Points, in no order, along strands that fork and pass close to each other.
In the rows, zero is written as 128.
Points whose rows are less than 89.2 apart are linked; no others are. Some points are linked to none.
Q_951: [120 141  99 126 149 118 122 138  98 151 129 116 149 139 141 148 108  87
 136 139 137  79  69]
Q_509: [108 120 135  81 118 189 139  61 104 150 124 143  91 149 148 143 181 132
 132 109  90  92 123]
Q_554: [153  79  93 162 105  67  86 140 120 110 105 100 155 104 146 132  99 147
 126 157 158 175 107]
Q_832: [174 154 121 157 140 148 188 117 134 112 171 156 215 170 125 170 135 155
 177 103 135 192 126]
Q_38: [119 131 104 121 169 143 107 182 108 200 155  95  59  98 130 101  97 128
 104 131  63 139 115]
Q_833: [141 135 135 108 113 138 122 109 169 106  81 172 158 100  91 161 119 152
  63 129 154 121 171]
Q_620: [129 138 111 119 129 163 124 101 106 209 162 107  89 130 193 117 124 136
 172 137  90 121  56]
Q_272: [ 87 136 115 150  76 172 152 141 108 178 149 112 128 156 144 138  92  94
 130 148 103  76  66]
Q_792: [136 140 126 133 153 141 164 125 114 146 127 120 163 167 111 188 118 103
 173 137 125 129  75]
Q_662: [106 119 139 145 187 148 154 169 108 156 168 108  85 132 121 185 121  73
  87 134 112 136 124]
Q_439: [136 129 137  95 189 119 131 135 122 113 130 122 122 146  85 179 171 128
 123 129 116 148 169]
Q_873: [131 102  91 149  74 123 118 145 125 127 121 140 128 152  84 101 121 150
 101 180 108 118 117]
Q_94: [119 118  87 107 155 101 128 186 138 188 115  56 117 102 139 119  86 125
  96 109 109 125 113]
Q_445: [ 92 146 132  85 103 179 139  81 141 135 135 147 109 138 143 115 203 130
 142 108 112  93 148]
Q_411: [122 121 120 108 135 132 136 102 106 131 105 145 125 150 105 150 164 122
 125 146 114  98 116]
Q_384: [148 114 145 169 165 125 152 156  88 102 167 126 155 156 118 201 105  84
 129 127 130 182  92]
Q_455: [129 180 129 126 133  99 175  94 196 128 166 144 130 166 150 109 131 122
 208 101 197 143 120]
Q_555: [116 113 110 106 153 134 115 123  98 145 129 114  97 144 107 148 175 134
 148 147  98 122 126]
Q_993: [104 137 171  81  97 148 119  82  76  99 133 121 132 152 102 164 147 108
 121  88 100 101 151]
Q_539: [107 132 124  59 150 109 113 103 138  96  98 148 114 117 130 104 179 133
  93 114 138  78 176]
Q_765: [112 133 111 101 125 155 135 146  97 177 109 128  86 130 107 121 102 100
  85 130  90  64 100]
Q_389: [124  95  79  91 153 110  82 142 128 113 128 123  81 118 149  44 158 173
 127 119  80 132 142]
Q_271: [137  84 108  94 132 107 116 142 161 105  76 104 125 103 133  55 147 175
 100 120 103 119 147]
Q_637: [108 141 109  97 112 172 129  88 157 160 159 140  94 129 163  80 205 149
 166 128  92 103 144]
Q_98: [146 176 124 139 144 170 132 120 131  92 118 211 189 123 101 171 118 156
  97 110 157 124 157]
Q_881: [121 132 153 139  91 129 116  95  74  81 124 163 176 151 142 184  91 114
 122 120 151 116 103]
Q_388: [144 188 148 128 167 128 173 107 157 102 176 151 200 143 144 125 164 137
 184  81 156 156 133]
Q_120: [115  74 116 126 156 133 125 165 120 138 137  88  42 116 115 104 101 145
  96 138  63 163 138]
Q_613: [148  99 107 120 141  89 105  95 126  93  69 135 171 101 148 150 123 150
 106 123 171 134 113]
Q_652: [160 136 115 165 153 102 120 150  96 125 133 128 183 141 134 183  73 105
 146 152 157 150  74]
Q_139: [138 137 118 128 130 128 127 116 115 104 117 158 164 149  98 164 161 132
 127 148 142 123 125]
Q_940: [ 84 143 151 102  47 147 129  76 139 104 165 110 128 151 143 127 138 126
 163  83 136 117 156]
Q_417: [149 171 133 117 143 150 125 114 165 105  97 195 172 105  85 159 123 154
  76 126 158 119 170]
Q_981: [151 119 165  98 195  97 169 132 129 102  87  93 126 109 119 184 117 139
  93 101 144 177 167]
Q_934: [123 144 159 133  80 144 111  95  91  68 138 170 183 143 149 173 122 124
 124 108 150 129 132]
Q_827: [144 148 133 116 166 124 137  95  96  77  93 181 182 129 126 182 128 159
  98 105 163 123 126]
Q_920: [148 134 110 100 158 167 110 138  99 196 124 133  53 115 123  96 136 149
 130 146  47 111 105]
Q_27: [114 113 140 115  82 140  89 150  76 131 128  94  96 129  95  99  51 108
 106  94  79  91 109]
Q_677: [176 188 146 177 144 143 181 114 160 137 158 189 185 134 148 117  97 139
 210 103 187 163 129]
Q_628: [116 115 126  97 118 169 114 120  85 147 117 138  59 127 119 109 105 124
  91 116  72  82 123]
Q_156: [158 112 150  81 144 116 162 110 163 114  39 127 143  95 116 141 129 159
  90 127 128 121 168]
Q_788: [119 165 195 172  39 139  90 118 137 124 154 156 137 108 130  96 105  95
 143 133 156 118 154]
Q_258: [145  71 112  99 144  97 129 143 134 135  75  81 110 113 120  82 126 160
 114 118  87 138 130]
Q_674: [106 136 122 129 130 134 118 143 146 145 183 111 100 136 102 112 189 126
 155 149 101 145 156]
Q_400: [107 167 134 107 141 129 128 108 153 127 137 162 149 134 114 120 197 115
 148 127 138  93 147]
Q_740: [147 130 163  95 151 105 125 143 202 128  90 106 154  76  95 119 139 165
 110 137 132 149 193]
Q_816: [133 119 122  99 180 132 129 130  99 145 128 111  92 139  98 178 161 120
 134 141 102 137 149]
Q_588: [152 155 132  94 190 107 137 117 136  92 105 142 155 130  82 176 153 151
 111 113 148 152 164]
Q_836: [116  91 112  92 172 123  79 139 104 129 155 109  61 115 131 105 178 148
 122 132  76 153 167]
Q_794: [120 191 183 144  85 145 173  75 179 109 161 168 145 147 152 125  95 119
 164  81 195 123 134]
Q_817: [ 99  68 100 154 130 111 115 151 113 108 163 106  77 129 135 105 140 133
  97 155  97 167 143]
Q_676: [124 170 165 152  78 147  64 109 123  92 145 169 169  80 113 144  90 117
 132  98 166 125 172]
Q_460: [159 141 138 138 170 136 150 154 120 147 132 122 135 157  51 193 116 113
 116 150 112 151 117]
Q_293: [102 114 139  98  87 191 133  65  97 151 140 128  75 149 151 130 151 123
 139 109  79  97 119]
Q_276: [138 119 109 156  99 166 170 130 145 169 140  98 123 183  84 155 154 133
 179 163  99 152 109]
Q_546: [150 150 133 198 175 146 104 145 185 132 120 178 146  66  78 129  90 128
 156 157 165 148 164]
Q_137: [172 187 121 184 138 163 155 146 153 135 163 189 208 136 144 134 107 141
 201 113 176 176 140]
Q_531: [129  97 124 132 152  79 101 128 135  84 126  98 134 100 130 147 144 144
 103 126 149 174 148]
Q_356: [120 110 150  74 110 163 115 128  80 122 111 120  51 123  91 109  98 124
  85  89  73  83 149]
Q_795: [123  69 155 150 142 104 165 164 140 141  95  54 105 103 135 124  97 125
  74 136 105 166 132]
Q_969: [127 132  99 129 117 105 161 120 156 126 161 115 142 196 176 156 142 140
 217 113 179 174 131]
Q_688: [100  98 111 142 172 116 113 157  89 158 174  79  87 109 154 149 109  93
 110 131 111 139 100]
Q_458: [144  87 108 169 111  65  85 157 108 105 137 103 134 131 145 124 113 135
 133 174 160 185 130]
Q_693: [132 127 124 160 103 135 147 128 105 145 114 135 147 156  89 158 104  97
 118 170 119 103  81]
Q_238: [154 142 141 101 204  92 146 119 111  83  99 128 151 129 106 191 128 153
 107  98 151 167 151]
Q_754: [111 174 142 125 121 116 178  74 193 133 150 145 118 150 150  98 146 118
 191 108 194 109 123]
Q_905: [119 104 163 122 156 115 147 153 199  98 139 114 125  95 109 143 137 134
  60 142 139 163 197]
Q_705: [130  84  94 102 169 107 114 139 104 139 101  93  83 119 122 100 121 149
 121 125  99 126 119]
Q_363: [115 130 164 145  73 143 132 102  87 102 134 129 157 162 135 181  83  91
 135 122 128 111  95]
Q_902: [123 109 104 103 117 173 108  99  91 147 122 157  67 137 157  81 155 151
 137 125  72  98 112]
Q_409: [119 150 154 170  84 142  69 113 153 106 122 173 136  61 117 117  76 106
 113 117 170 112 169]
Q_149: [125  79 113  92 131 148 149 141 134 120  52 115  82 125 124  58  96 163
  93 100  71 104 117]
Q_610: [123 163 207 178  70 149  95  96 131 124 141 175 119  94 102 106 104  96
 147 124 157 116 153]
Q_650: [113 123 152 125 147 127 136 167 196 113 173 117 108 113  73 131 139 127
  76 163 126 160 197]
Q_35: [129 103 127 137 175  79 113 124 119  77 125 116 160 122 137 180 122 134
 106 110 166 190 139]
Q_916: [132 116  93 103 136 118 148 195 146 186  73  64 127  98 145  75  85 150
  94  93  93 106 105]
Q_173: [105 131 132 111 101 170 151  91 120 115 121 146 137 161 108 159 169 121
 118 127 114 100 138]
Q_941: [102 147 126 101  97 160  99 155  80 148 144 101  91 122 128 102  62 102
  88  88  81  74 111]
Q_416: [129 130 100 138 156 106 121 163 112 161 135  91 133 130 109 159  98  95
 118 144 130 114  96]
Q_574: [138 136 116  95 116 123 177 181 142 178  58  79 131 105 146  95  90 125
  82 107 108  88 123]
Q_444: [150 113  94 161  68 125 104 145 140 127 115 149 150 134  87 123 124 146
 113 183 137 138 126]
Q_372: [131 153 198 165  84 130 113  87 142 112 133 172 105  99 100  73 134  94
 136 154 140  85 138]
Q_382: [147 151 117 186 128 139  94 155 182 138 130 167 152  74  77 129 105 132
 134 171 164 150 157]
Q_472: [149 123 150 161 178 139 161 142  88  86 168 135 161 160 116 198 124 107
 124 104 127 189 127]
Q_355: [107 102 107 131  68 165 140  88 103 166 136 135  81 160 180  99 137 145
 171 134  98 112  87]
Q_808: [132 101 109 157  66 140 130 136 106 136 101 135 109 144  73 104  88 131
  80 169  93 110  99]
Q_123: [108 151 143 111 120 102  99  98 139 101 136 157 123 102 138  63 176 116
 129 128 157  75 143]
Q_419: [118 134 113 133 119  69  84 145 108 124 150 127 118 114 169  60 176 128
 165 147 156 126 126]
Q_865: [129 191 148 137 146 114 147  92 150 104 146 166 186 140 165 117 169 126
 191 101 181 133 116]
Q_242: [ 95 118 101 131 161 124 113 186 109 175 172  74  82 102 166 134 102 101
  71 120 113 135 113]
Q_964: [163 137 134 147 164 146 170 128 103  90 175 142 185 177 120 187 137 127
 153  99 121 199 133]
Q_630: [107 171 138 120 135 153 166  96 198 161 160 122 112 138 103 100 192 123
 183 127 128 105 141]
Q_6: [143 119 125  86 173  93 145 117 123 119  82 108 120 119 105 158 130 139
 105 125 132 126 139]
Q_22: [149  93 153 107 158 122 155 185 131 156  42  58 105 107 149  69 109 154
 124 107  65 129 124]
Q_205: [124 119 139 123 203  86 122 121  71  95 146 103 138 142 149 188 143 102
 148 107 147 148 105]
Q_407: [142 157 164 194 162  88  84 137 135 103 157 158 155  80 154 124 121 117
 169 128 190 174 143]
Q_91: [106 142 100 146 105 178 152 134 121 200 146 108 126 157 131 143 112 105
 156 155 101  85  65]
Q_469: [123 164 145 174 108 160 100 114 163 112 122 199 143  72  99 136  88 113
 110 131 166 113 164]
Q_805: [128  80 134 112  86 103 105  96 106  88  85 129 146 103 137 134  90 129
  74 103 150 106 122]
Q_787: [128 108  95 125 107 175 151  94 133 193 147 100  73 153 142 139 143 155
 185 145  86 148  97]
Q_12: [137 112 123 183  59 135 134 142 111 146 116 138 146 169 119 152 102 124
 141 190 130 123  86]
Q_653: [160 138 114 146 170 103 122 143 110 128 109 138 186 127 115 190  66 113
 120 134 160 137  74]
Q_56: [ 98 120 109 111  83 120  85 127 110  83 143 152  97 124 157  35 154 129
 111 110 118  79 143]
Q_220: [138  67 132 134  73 117 112 114 117  97  61 113 135  97 146  99  83 147
  78  97 128 113 117]
Q_41: [154 154 174 171 196  91  94 114 151  98 136 159 144  72 124 115 128 120
 161 130 178 151 145]
Q_308: [109 151  92  92 124 146 140 166 114 182 112 108 110 117 115 127  95 106
  70 128 115  70 110]
Q_970: [127 104 121 137 162 102 137 156 114 146 130  75 106 130  93 159 105 106
 107 148 120 141 117]
Q_60: [113 101 121  96 158 134 109 162 153 141 156 102  82 127  90  90 150 159
  99 158  71 142 190]
Q_909: [134  94 115  93 190 120 109 162 119 167 113  74  58  82 178  83  95 144
 106  82  87 140 108]
Q_440: [151 167 150 174 131 110 111 129 161 125 144 164 151 102 110 104 141 112
 163 166 163 131 129]
Q_266: [151 146 133  84 145 116 182 175 156 182  48  64 117  97 125 127  99 129
 105 131 111 100 133]
Q_575: [176 159 118 158 134 170 158 123 121 110 143 184 222 162 133 167 123 157
 168 112 149 162 122]
Q_766: [107  66 145 146 175  98 174 136 136 109 108  91  99 112 168 159 119 106
  60 122 144 154 132]
Q_66: [ 88 155 164 121  51 135 126  86 134 111 165 141 128 145 170 106 157 111
 151  98 156 101 147]
Q_614: [106 134 104 103 143 142 104 118  74 161 127 131 117 116 192 117 122  99
 131 120 113  65  73]
Q_908: [112  83  92 102 160 112  86 148 133 113 147 108  67 107 144  70 157 163
 126 113  82 157 163]
Q_948: [113 108  84 116 133 134 135 166 126 157  84 114  85 114 121  73  65 136
  81 113  93  86  92]
Q_181: [126 112 117 119 108  90 100 115 167  87  90 146 142  77 150  44 130 148
  92 119 160  95 143]
Q_193: [147 143 112 119 158 100 101  98 117  75 101 173 193 109 150 169 131 161
 112 115 181 135 133]
Q_636: [116 105 118 153 150 113 115 151  77 154 164  82 108 147 157 147 119  98
 162 149 117 138  85]
Q_757: [125 111  78 124 102 165 166  99 166 168 165 102  84 181 121 158 141 154
 194 136 121 158 112]
Q_81: [114 122 114 125 168 141 121 191 120 184 162  84  53  97 155 117  93 115
  76 120  84 143 127]
Q_368: [135 152 109 112 147 175 116 127 110 229 169 116  94 115 153 128 128 133
 145 134  75 117  76]
Q_897: [103 125 117 141 107  85  83 159 108 127 169 105 112 136 180  78 176 135
 177 144 142 159 144]
Q_282: [ 89 115 148 103  52 148 112  82  91 112 146 112 108 157 164 127 139 119
 157  98 111 106 137]
Q_215: [129 165 153 171  63 137 170 122 187 162 137 145 120 151 113  90 144 120
 178 156 163 118 124]
Q_896: [110 109 141 121  61 103  78 100  82  70 129 147 144 129 161 125 124 115
 103 119 149 112 140]
Q_304: [119 140  82 107 158  92 124 196 129 174 119  67 144 115 129 152  92 113
  98 120 144 121 108]
Q_399: [165 151 139 143 171 143 165 150 106 144 133 132 172 166  80 203 114  98
 137 132 128 145  92]
Q_611: [124 119  67 126 140 123 114 179 116 171 105 103  89 119 123  73  72 140
 106 126  80 103  74]
Q_536: [121  80  65 133 118  96  95 147 105  99  98 125  96 142 147  45 124 176
 133 137 101 138 104]
Q_37: [140 100 140  91 179 118 141 176 122 163  72  55  75  92 163  73 104 143
 121  83  71 134 130]
Q_746: [105 181 156 134 101 134 161  84 180 131 145 151 143 142 138 104 165 113
 174 116 168 102 124]
Q_324: [105 173 151 111 136 149 151 101 172 143 146 149 130 132  95 105 195 116
 157 134 121  86 145]
Q_745: [119 156 132 139 132 140 134 139 164 134 176 111 135 148 101 134 190 119
 167 138 109 147 154]
Q_716: [102 118  91 118  70 163 150  89 141 151 146 133  93 162 172 108 165 147
 174 140 113 114 119]
Q_441: [ 95 142  91 103 133 132 103 143  89 166 135 118 144 131 184 137 109  88
 119 120 133  63  74]
Q_142: [101 101 142 112 151 133 134 168 175 117 168 112  83 123  87 112 147 135
  69 168 102 153 204]
Q_426: [131  97 153  88  96 136 133 123 109 131  80 107  81 116  88 114  68 123
  62 102  97  87 146]
Q_461: [147 163 132 116 176 134 140  97 102  72 124 183 198 152 126 170 165 156
 126  99 157 132 125]
Q_349: [102 130 102 145  89 152 129 162  98 174 133 123 113 153 129 105  67 104
 118 156  92  77  67]
Q_779: [146 159 178 173 133 113 125 104 151 132 130 153 122 112 103  82 152 110
 185 171 152 114 126]
Q_790: [137 179 160 155  97 137 169  92 176 126 150 185 159 156 170 124  93 129
 177  96 207 134 123]
Q_303: [143 136 155  80 133 132 143 109 188 111  50 151 163  81 114 133 129 166
  70 120 150 118 189]
Q_217: [121 120 135 156 163  85 109 134 112  61 170 135 156 127 161 165 155 124
 119 116 168 184 132]
Q_331: [146  60 105 138  82 104 115 125 136 108  61 121 156  95 156  92  98 162
  90 131 138 128 108]
Q_512: [101 108 151 118  48 117  90 101  71  82 143 131 135 155 177 124 138 119
 139 112 128 108 129]
Q_829: [149 182 142 148 118 111 179 106 182 132 158 167 164 165 158 120 114 134
 200 103 201 153 118]
Q_136: [125 103 104 126  76  88  85 106 101  72 105 151 158 122 177 104 127 129
 110 127 171 115 124]
Q_591: [129 112 109  84 151 105 110 131 148 117 107 119 121 119  93 109 161 149
 106 142 114 126 172]
Q_783: [108 121  88  96 133 118  89 133 135 101 123 144  90 120 145  29 162 158
 120 126 105  96 140]
Q_135: [120 107 103  63 151 110 109  96 108 103  88 135 105 125 135 115 165 139
 100 122 123  88 146]
Q_484: [118 165 135 128 110  97 116 108 129 102 134 159 172 137 180 110 176 119
 169 132 180 118 123]
Q_430: [152  67 102 139 104  83 105 119 128 110  61  99 158  92 154 111  94 154
 116 130 143 148  95]
Q_473: [124 118  93 100 157 135  97 137  83 169 118 128  86 109 163  85 111 125
 112 112  96  77  80]
Q_891: [136 139 147  98 129 119 165 118 124 135  63 122 111 115  96 158  79 113
  61 117 136  84 134]
Q_309: [157 127 110 184  80 106  97 172 136 128 152 140 161 148 122 145 128 136
 155 185 163 185 127]
Q_563: [150 148 125 122 171 107 148 131 110 128  88 139 160 126 104 177  82 118
 103 122 157 108  90]
Q_53: [145 150 168 142 194  87  98 118 176 101 140 143 150  63 102 116 133 123
 132 128 166 146 160]
Q_221: [123 168 159 131 173 139 150 137 160 111 190 127 145 140 101 148 188 110
 154 112 127 157 168]
Q_476: [145 153 164 101 196  96 118 125 184 110 120 128 150  77  95 131 138 143
 106 128 152 144 182]
Q_46: [129 126 118 153 134 159 156 145 120 183 154  85 118 166  86 166 128 102
 169 158  90 142  93]
Q_859: [155 142 149  87 138 121 191 141 146 155  35 100 116 101 115 147  91 125
  86 123 121  90 144]
Q_429: [ 95 158 142 121  66 112 124  99 126 104 144 152 145 145 189  99 171 107
 154 116 170 102 135]
Q_265: [149  71 177 135 141 116 163 184 126 153  69  48 126  98 137  95 104 135
 105 124  74 159 140]
Q_906: [134 118  96 119 115  65  76 108 120  82 108 136 158 101 166  99 152 144
 127 136 182 128 124]
Q_789: [105 132  96 113 100 153 117 112 134 152 146 136 101 144 156  72 192 152
 169 140  97 118 138]
Q_332: [141 131 112 137 136  63  74 135 120  89 139 131 163 110 162 117 160 132
 148 146 177 151 139]
Q_24: [112 155 167 112  74 163 138  92 120  95 147 151 153 154  93 166 148 112
 115  97 114 117 152]
Q_128: [120 156 145 156  93 149  83 107 124  85 140 188 178 103 136 153 113 124
 117 116 172 128 152]
Q_877: [122 128  77 131 157 140 100 179 120 186 136 108  65 115 117  82  81 138
 118 136  51 141  94]
Q_260: [100 128 137  98  90 110  82 101 115  74 138 148 123 112 151  68 157 116
  96  96 140  87 162]
Q_800: [ 94  59 113 150 158 132 152 163 123 145 140  96  41 111 145 109 105 123
  66 142  83 155 127]
Q_675: [114 150  61  93 127 120 121 187 124 178 112  95 147 130 138 148  99 116
  79 127 130  87  95]
Q_990: [120 107 118 150 132 114 137 130  88 137 151  91 131 167 167 167 142 108
 199 148 125 148  88]
Q_577: [102 114 145 102  78 188 117  81  86 157 151 117  77 142 164 118 105 118
 143  96  71  98  96]
Q_323: [126 154 160 123 126 156 168 108  94 127 113 155 166 163 116 187 108  95
 111 112 129  95  94]
Q_403: [126 118 108 144 102 145 173 129 161 139 177  93 111 180 120 174 144 129
 196 132 127 191 130]
Q_984: [136  99 120 131 122  97 108  95 104  90  83 159 161 112 141 160 100 128
  84 128 166 111 100]
Q_122: [155 168 132 154 122 177 138 108 118  90 133 209 204 143 124 170 124 150
 124 111 160 135 138]
Q_537: [125 147  97 120 117 127 171  99 168 116 161 129 146 186 145 155 156 137
 195 105 160 159 125]
Q_82: [136 114 133 170 126 130 141 151 126 104 170 119 140 165 109 176 154 111
 139 151 126 181 137]
Q_148: [141 129 133 169 150 102 133 160 101 127 160 104 165 153 129 188  92  88
 157 144 147 162  71]
Q_894: [128 144 106 117 147 172 126 147  99 212 137 133  78 130 121 110 124 128
 127 145  63  99  90]
Q_791: [115 164 133 123 111 152 155  93 159 113 139 158 166 159 136 135 189 124
 154 114 149 111 129]
Q_330: [133  90 174 118 174 108 195 138 150  97  90  97 117 114 136 187 125 132
  62 117 136 169 178]
Q_839: [166 128 118 147 142 133 132 146 134 116 113 144 152 138  58 182 122 139
 108 163 127 162 130]
Q_246: [152 151 129 115 179 117 139 101  92 104  89 159 170 132 120 193 102 131
  99 115 163 114 102]
Q_907: [127 146 132 148 131  61  82 141 134 105 151 134 147 112 160  84 160 114
 168 148 186 149 137]
Q_710: [164  99 169  91 127 117 134 156 178 132  58  96 168  80 129  95 148 170
 110 140 105 150 184]
Q_888: [155 102 132 125 158  97 146 139 140 150  71  77 148  96 110 157  89 132
 100 119 135 138 109]
Q_844: [147 173 135 175 117 137 115 134 155 130 134 178 179 117 125 131 137 121
 161 157 179 139 131]
Q_853: [118 158 180 162  32 141 138 106 166 148 146 149 117 140 131  84 120 113
 154 131 158 114 137]
Q_291: [116 109 113 136 119 115 150 114 125 130 156 108 126 191 184 174 142 130
 216 126 157 166 106]
Q_97: [120 141 104 146 130 166 151 161 125 209 148  87 124 152 116 167 121 103
 159 151  95 109  76]
Q_797: [127 130  99 148  71 156 174 125 165 152 146 113 130 175  97 133 166 141
 167 166 115 135 123]
Q_701: [156 112 126  84 181 161 102 128 101 175 136 123  48 111 116 120 153 153
 128 147  57 132 135]
Q_686: [160 184 128 189 130 159 130 144 148 126 141 199 188 120 137 138 117 134
 174 133 174 145 135]
Q_804: [153 134  96 164 103 135  92 151 167 121 118 166 165 110  74 142 127 144
 114 177 160 142 145]
Q_58: [126 160 122 158  79 144 159 131 186 153 158 120 138 158 104 106 170 137
 177 161 144 139 133]
Q_694: [151 169 150 211 151 160 118 117 156 132 117 208 143  89  91 124  98 119
 177 159 170 128 146]
Q_778: [112 139 133  80 146  95 105 101 154 106 115 152 132  97 128  74 170 126
 101 115 150  72 162]
Q_696: [134 157 123 120 150 146 186 112 175 112 192 118 156 169 122 155 160 125
 184  85 142 189 142]
Q_913: [129  98 122 157 140 110 122 147 109 113 147 102 124 140  96 166 130 117
 115 155 118 170 124]
Q_522: [132 116 131 153 124 144 159 129 131 120 171 102 135 179 117 178 161 113
 180 131 124 177 119]
Q_75: [128 102 173 110 151 122 177 150 187  96 103 115 122 104 131 157 135 144
  57 135 135 181 207]
Q_159: [145 177 136 119 165 135 164 102 124  94 154 167 200 165 129 157 176 148
 157  95 139 143 138]
Q_690: [109  87 103 149 123  71  83 152  89  93 161  92 104 128 172  98 153 129
 139 140 141 160 135]
Q_776: [127  93 122 129  46 115  86 127 129  92 105 136 122 102 111  86  93 148
  70 124 124 120 155]
Q_479: [115 116 109 133 111 151 120 114  90 180 131 128  89 144 192  97 116 134
 166 141  87  98  65]
Q_44: [132  93 138 117  68 134 103 131  98 103 106 106 105 125  78 104  64 127
  73 108  87 110 131]
Q_245: [137 147 155 167 155  91  99 145 125  81 183 147 166 122 164 144 154 113
 146 116 180 181 149]
Q_383: [139 139 199 173 102 128 127  77 141 128 111 185  99 119 116  80 147 113
 166 167 155  98 130]
Q_354: [108  43 131 162 134 111 161 163 140 121 127  77  85 112 135 116  99 135
  60 141 105 165 130]
Q_957: [110 130 115 114 140 130 101 155 148 141 167 116  93 130  97  82 184 148
 142 159  85 131 167]
Q_838: [120  69 108 120 148  74  98 135 115  97 130  79 109 108 144 109 139 141
 119 129 123 163 135]
Q_113: [111 133 160 151  67 140 134 126  97 140 152 110 159 162 132 168  66  76
 134 129 120  97  86]
Q_343: [125 134 128 157  86 142 135 138 100 142 121 136 158 150 123 163  66  91
  95 152 138  86  75]
Q_861: [114  96 120  77 117 130 111  99  97 106 101 137  93 132 121 110 138 120
  84 106 119  84 137]
Q_586: [153  88 160  79 127 113 142 145 176 122  50 100 150  93 130  70 160 177
 104 123 102 118 173]
Q_420: [132 103  93  90 179 121 106 141 101 168 102 103  72 103 146  97 107 139
 122 116  90 110 101]
Q_31: [133 173 162 197 132 178 128 109 147 118 119 219 145  92 101 126  88 116
 145 138 174 109 148]
Q_57: [162 148 122 153 123 138 137 134 136 107 133 158 178 154  91 168 150 135
 147 148 142 154 120]
Q_385: [110 112 124 161  52 149 131 142  87 146 130 127 111 155 104 110  75 105
 107 165  91  90  91]
Q_334: [124 115 112 112 129 162 140 103 109 175 136 114  93 154 137 140 168 140
 172 139  97 122 105]
Q_353: [111 113 147  92 102 134 103  96  73  94 127 122 104 138 122 146 133 107
  97 104 115  87 138]
Q_552: [121 167 158 143 167 153 182 123 172 109 202 126 157 155 112 141 171 111
 162  88 133 177 158]
Q_962: [134 111 128  72 179 146 101 129 113 159 147 118  63 121 119 128 189 150
 135 138  74 137 171]

A fork is a point with three links. Follow the links from the first point to the second and name the forks in between, in order.
Q_416 / Q_353 => Q_555 > Q_411
Q_794 / Q_400 => Q_829
Q_430 / Q_66 => Q_827
Q_765 / Q_787 => Q_304 > Q_416
Q_675 / Q_411 => Q_304 > Q_416 > Q_555
Q_441 / Q_265 => Q_420

Follow the links from the first point to the second, and from the first to the third. Name the last point that the two ways share.
Q_653 / Q_896 / Q_984 => Q_827
Q_399 / Q_416 / Q_905 => Q_555
Q_439 / Q_839 / Q_56 => Q_411
Q_331 / Q_148 / Q_388 => Q_827
Q_356 / Q_522 / Q_586 => Q_416
Q_891 / Q_426 / Q_970 => Q_304
Q_44 / Q_909 / Q_859 => Q_304
Q_614 / Q_555 / Q_628 => Q_416
Q_75 / Q_913 / Q_839 => Q_555
